Each row is a point on a tangle of strands that fork, close into loops and nearly touch. The rows are in no order.
Points whose rows are less than 142 apart are linked; no others are. Some points are linked to none.
Z28: [-26,   2,  12,  12,   2,   4,  53, -74,  60, -47,  19,  11, -26,  31,   2,
  21,  -9,   6,  25, -65, -25, -19,  12]
Z357: [ -7,  17, -26,   8, -19,  25, -24,   1,  35,   5,  -9,  22,  52, -70, -27,
  39,  33,  52, -31,  31, -13,  27, -41]
Z118: [ 12, -40,  35, -11,  24,  17,  -2, -37,  32,  22, -24, -15,  43, -46,  18,
 -13,  -8,   1, -14,  24, -59,  63,  52]
Z162: [ 35, -39,  34,  -5,  39,  28, -15,   5, -44,  23, -40,  17, -40, -21,  61,
  25, -11,  -5,  -7,  33, -43,   7,  58]
Z410: [ -3, -24, -67,  14,  61,  21,   8,  -5,  25, -14, -72,  69,  71,   2,   4,
  18,  -4, -19,  -7,  24, -43,   5,   7]
Z248: [-14, -26, -16,  -1, -12, -32,  -5,  12,  47,  39,  32, -56, -44,  26,  28,
  16, -10, -12, -38,  32, -33,  -2,  -9]
Z437: [ 48,  27, -31,  11, -21, -40,   8,  27,  74,   0, -12, -47,   1,  11, -36,
  27, -27, -28,  10, -23,  37,  -9, -28]
Z783: [-41,  -7,  32, -24,   0, -48,  19, -27, -71, -31,  64,  31,  -1,  36,  -3,
 -51, -18,   4, -10,  36,  45, -49,  -2]
Z841: [ 19,  39,  17,   6, -21, -29,  12,  24,  73,  25,  10, -32,  11, -36, -35,
  13,  -6, -36,  62,   7,  49,  45, -19]
Z263: [-55,  20, -39,  -7,  28,  29,   6, -64, -20, -36,  45,  51,  -7,  61, -49,
  -9,  56,   6,  19, -10,  -1, -46, -23]
Z729: [-10,   5,  43, -31,  -4,  -1,   6,   3, -63,  -6,  21,  10,  15,  -9, -40,
 -56,  21,  35, -13,  63,  28,  -5, -15]
Z269: [-26,  39,  -1,  16, -49,   1,  20, -74,  41, -55,  42,  28, -13,  26,  31,
  47, -13, -12,  58, -60,  -2, -37,  10]
Z433: [-15, -24,  20,  -4,  54,  23,  17,   7, -90,  -9, -13,  45, -30,  12,  45,
 -20, -16,  16, -21,  45, -10, -28,  40]
Z787: [ 35, -20,  26,  -3,   9,  20, -35,  40, -22,  56, -35, -20, -22, -49,  67,
  45, -12, -28,  24,   8, -38,  47,  44]
Z733: [ 28, -20,  49,   3,  66, -16,  20,  33, -17,  41,   4, -53,  -8, -29,  -8,
 -47, -60, -28,  14,  -6,  32,  30,  59]
Z701: [ 24,  13,  -6,   4, -32,  11, -31,  32, -43,  37, -12,   3, -17,  11,  39,
  42,  -9, -15, -17,  68,  27, -16,   0]
Z548: [ 38, -77,  22,   3,   8, -24, -19, -23,  40,  39, -45,   2,  49, -62,   6,
  35, -12, -24, -14,   2, -45,  58,  22]
Z855: [ 34, -21,  36,   2, -37,  23, -20,  57, -52,  41, -18, -36, -43, -38, -29,
  22,   8,  11,   9, -35,  36, -15, -36]
Z250: [-35, -30, -19,  41,  22,   8, -35,   5, -55,  14,  56, -14, -19, -10, -23,
 -13, -28, -38, -44,  -6,  22,  -8,  32]
Z541: [ 38,  12,  26,   6, -52, -36,  -5,  50, -39, -20,   1, -18, -49,  -5, -19,
   2, -13,  18,   7, -17,  60, -34, -44]
Z597: [ 12, -33,   4, -12,  18,  11, -33,  35,   7,  68,  31, -90, -56,  -4, -19,
   7,  19,   4, -32,  17, -33,   9,  -9]
Z944: [  6, -37, -30, -26,  60,  10,  -5,  24,  12,  20, -90,  43,  41,   5,  29,
  -8,  37, -14,   6,  -6, -64,  32,   7]
Z881: [ 38,  20,  47,  38,  10,  -9,  16, -11, -23,  -7,  32, -35, -44,  -3,  -5,
 -22, -61,  -5,  29, -24,  60,   5,  40]
Z366: [  8,  11, -12,   4,  25,  17,  -5,  55, -29,  50, -17, -20,  43,  -8,  25,
  14, -44, -38,  -2,  76,  11,   8,  16]
Z958: [ 29,   4,  56, -32, -13,  -6, -35,  24,  -6,  74,  13, -40, -20, -44,  25,
  -2,  24, -27,  45,  29,   9,  68,  22]
Z273: [-34,   7,   7,   1,  53, -37,  35,  -4, -59, -37,  37,  57, -49,  39,  36,
 -17, -28,   2,  -8,  45,  14, -50,  17]
Z554: [ -9, -10,  -9,   8,  29,   0, -38, -15,  30, -13,   1, -11,  34, -40,  28,
 -54,  10,  17, -23,  23, -69,  85,  48]
Z646: [-86,   9,  -1, -12,  -8,  23,  60,   8, -17, -28,   6,  28,  67,   3, -18,
 -28,  -8,  -6,   5, -40,  15, -23, -16]
Z480: [ 33,  26,  50,  12, -40,  14,  29,   4, -17,  10,  -2, -38, -12,  11,  52,
  -7, -59,  -4,  22,   7,  40,  12,  36]
Z980: [ 14,  37, -29,  -4,  -9,  46, -39,   6,  15,  51,  15, -39,  50, -23, -52,
   6,  42,  19, -16,  56,   3,  31, -27]
Z296: [-35, -33, -11, -39,  28,  14, -14,  58, -31,  49, -43,  40,  30, -29,  -1,
 -11,  68, -30,  13, -43, -40,  38, -19]
Z942: [ 12,   2, -15, -19,  -8, -45,  -5, -43,  52,  12,   9,  35, -28,  49,  -4,
  21,  45, -51,  22,   0,  -2,   2,  -6]
Z64: [-65,  -6, -66,  26, -11,  20, -30, -28,  -4, -10,  40,  35,   2,  26, -11,
   9,  41, -27, -23, -38, -16, -14,  -9]
Z795: [ 26,   8,   9, -10, -25,  -9,   5, -41,  -2, -53,  -3,  -4, -10,  51, -19,
 -57,  27,  54,   9, -34,  -8,  -1, -17]
Z285: [ -7, -11, -45,  43,  45,  -6, -21,  26, -45, -16,  18,  18,  29, -38, -47,
  -6, -49, -26, -47,  18,  44, -16,  18]
Z465: [ 30,   8, -64,  28,  47,   5,  30, -26,  62, -26, -53,  13,  29,  48,  12,
  20, -40, -10, -12, -12, -20, -18,  21]
Z893: [ -8,  -1,  -8,   6, -59,  -1, -22,   9,   6, -32, -31,  32,  34, -56,  -1,
  -1,  33,  53, -32, -25, -12,  22, -38]
Z19: [-28,  36,  -8, -22, -16, -29,  -6, -50,  23, -21,  68,  22, -48,  62, -15,
  10,  62,  10,  48,   6,  -4, -18, -38]
Z29: [ -4,   8, -19,  -8, -43,  18, -35,  32, -71,  22,   4,  25, -48,  28,  28,
  45,  34,  21, -29,  36,  16, -54, -45]
Z918: [-27,   4, -24,  24,  -9, -47,   9,  20,  49, -25,  39, -14, -66,  -4,  31,
  32, -20,   8, -21,   0, -22, -12, -15]
Z991: [ -7,  28,  49, -27, -21,  12,  41,   8,  52,  16,   1, -28,   0, -29, -30,
   8,  28,  16,  46,  -7,   6,  32, -41]
Z832: [-54,  -8, -14, -14,  28,  10,  56, -26,  37, -21, -28,  70,  60,  -8,  -6,
  13,   4, -33,   4, -13, -18,   1,   7]
Z30: [ 75, -13,  20, -32,  39,  19, -17,  40, -13,  42, -38, -78, -31,  13, -31,
 -24,  12,  18,  -4, -12, -19,   9,  10]
Z79: [-67,  -3, -45,  26, -34,  43, -28,  -8, -40,  16,  41, -26,  24,  35,  15,
 -25,   3, -32, -29, -23,  -3,   0,  15]
Z805: [ 30,  21,  -3,  11,  85, -15,  31,  52,  -2,  24, -14, -32,  27,  -5,  24,
 -42, -68, -11,   2,  42,  11,  32,  48]
Z524: [-31,   5,  -8,  12,  16,  25,  32,  46, -14, -13, -17, -10,  64, -43, -36,
 -25, -33,   3, -20, -11,  21,   2,  -5]
Z950: [-40,  -6,  26, -13,   9,  28,  22, -14, -23,  36,  57, -17, -22,  16, -64,
  14,  17, -18,  31,  -3,  36, -28, -23]
Z67: [ 62, -36,  40, -24,   9,  37, -32,  40, -61,  63, -51, -23,  -5, -32, -37,
  23,  15, -10,   2,  -9,  22, -13,   1]
Z387: [-39, -27, -12,   8, -19,   2, -23,  25, -21, -11, -18,  42,  33, -47,   9,
 -40,  37,  -8, -11, -54, -25,  54,  -7]
Z688: [-44,  51,  10,  27, -70,  31,  -2, -51,   4, -23,  64,   2, -16,  30,  44,
  29,  -5,   8,  69, -27,  -6,   4,  -4]
Z829: [-11,  19, -39, -13,   0, -59,   0, -48,  15, -83,  -2,  43,   9,  78,  45,
 -60,  -7,  20, -29,  11,   4, -52,  12]
Z194: [  14,    4,    1,   -5,  -17,  -50,   -1,  -63,    5, -116,  -12,   56,
  -11,   30,   17,  -44,    4,   59,  -11,  -18,   -4,  -46,    0]
Z481: [   5,  -19,   12,   11,    8,   40,   -8, -100,   52,   -9,    1,   15,
  -34,   15,  -20,   23,   47,   28,    7,  -25,  -46,   13,   15]
Z581: [  1,  21,  11, -19,  -4,  27,  52,  61,  20,  15, -45, -20,  41, -27, -22,
   0, -10,  23,   8,   8,   6,   6, -36]
Z780: [ 42, -53,  -5,  -5, -20,   7,  -8, -46,  62,  32, -71,  19,  71, -16, -16,
  43,  10, -20, -13, -27, -34,  28,  -6]
Z87: [-32,  38, -65,   4, -12, -54,   3,  18,  -2, -54,  22,  12,  26,  49,  31,
 -34, -26, -14, -34,   5,  25, -48,  -4]
Z302: [ 38,  25, -28,  13,  15,  -1,  -9,   8,  19, -33, -19, -29,  19,   5, -19,
 -35, -17,  54, -45,  53,  -3,   3,   3]
Z224: [-34,  31, -14,   3, -16, -81,  12,  37, -15, -55,  42,  24,  -3, -15,  13,
 -11, -42, -34,  12, -17,  66, -56, -17]
Z184: [ 41, -33,   8,  -1, -18,  28, -19, -86,  51, -15, -62,  36,  15,  -6,  -2,
  15,  38,  18, -19, -26, -36,  27,  12]
Z346: [ 19,  11,  48, -45, -26,  -9, -15,  48,  17,  73, -11, -27, -10, -44,   1,
  -4,  65,  12,  36,   6,  -1,  59, -43]
Z127: [ 63, -18,  26, -19,  -4,  12,  -8, -14, -24,   2, -18, -46, -41,  54, -22,
 -50,  23,  33,   3, -35, -13,   0,   4]
Z36: [-13,  12,  49,  17, -54,  55,  11, -16, -49,  11,  20, -11, -33,  13,  46,
  29, -17,  17,  37, -15,   2,  -5,   8]
Z110: [-19,  26, -16,   9,   3, -21,  34,  18,  28, -23,  37,  -3, -73,   9,   4,
  81, -20,  -5,   7, -13,  12, -72, -23]
Z222: [ 44,  25, -43,  21,  16, -26,  19, -31, 102, -26,  -6, -33,   6,  34, -24,
  22, -34,  -5, -10, -10, -12,  -4,   9]
Z192: [-23,   9,  11,   9, -54, -32, -17,  30, -66, -59,  41,  11, -17, -24, -24,
  -2, -21,  23,  -4, -24,  62, -65, -38]

A tip is a point with one link. Name the tips that can be reached along the links from each point below, in the order of the rows.
Z581 -> Z729, Z980, Z942
Z192 -> Z110
Z548 -> Z554, Z29

A fork is a point with three links, a tip a point with one. Leave the first point through the second and follow the links. Name the first fork or tip that comes.
Z548, Z780 -> Z29
Z541, Z192 -> Z30
Z688, Z269 -> Z554
Z991, Z346 -> Z729
Z729, Z783 -> Z991
Z942, Z19 -> Z524

A piece is two or more points that can be reached from each other along the links. Count, over all rows, the pieces, the separate loops (a circle has one, a figure eight two, a Y none), the forks (points with three links) and the tips (points with one).
pieces -> 3
loops -> 2
forks -> 4
tips -> 6

Name the points in between on the shortest way along the links from the first point to the second, in order.
Z269, Z701 -> Z688 Z36 Z480 Z881 Z733 Z805 Z366
Z224, Z918 -> Z192 Z541 Z855 Z67 Z30 Z597 Z248
Z79, Z729 -> Z250 Z285 Z524 Z581 Z991 Z346 Z958 Z787 Z162 Z433 Z273 Z783
Z524, Z980 -> Z646 Z832 Z410 Z944 Z296 Z387 Z893 Z357
Z829, Z110 -> Z194 Z795 Z127 Z30 Z597 Z248 Z918
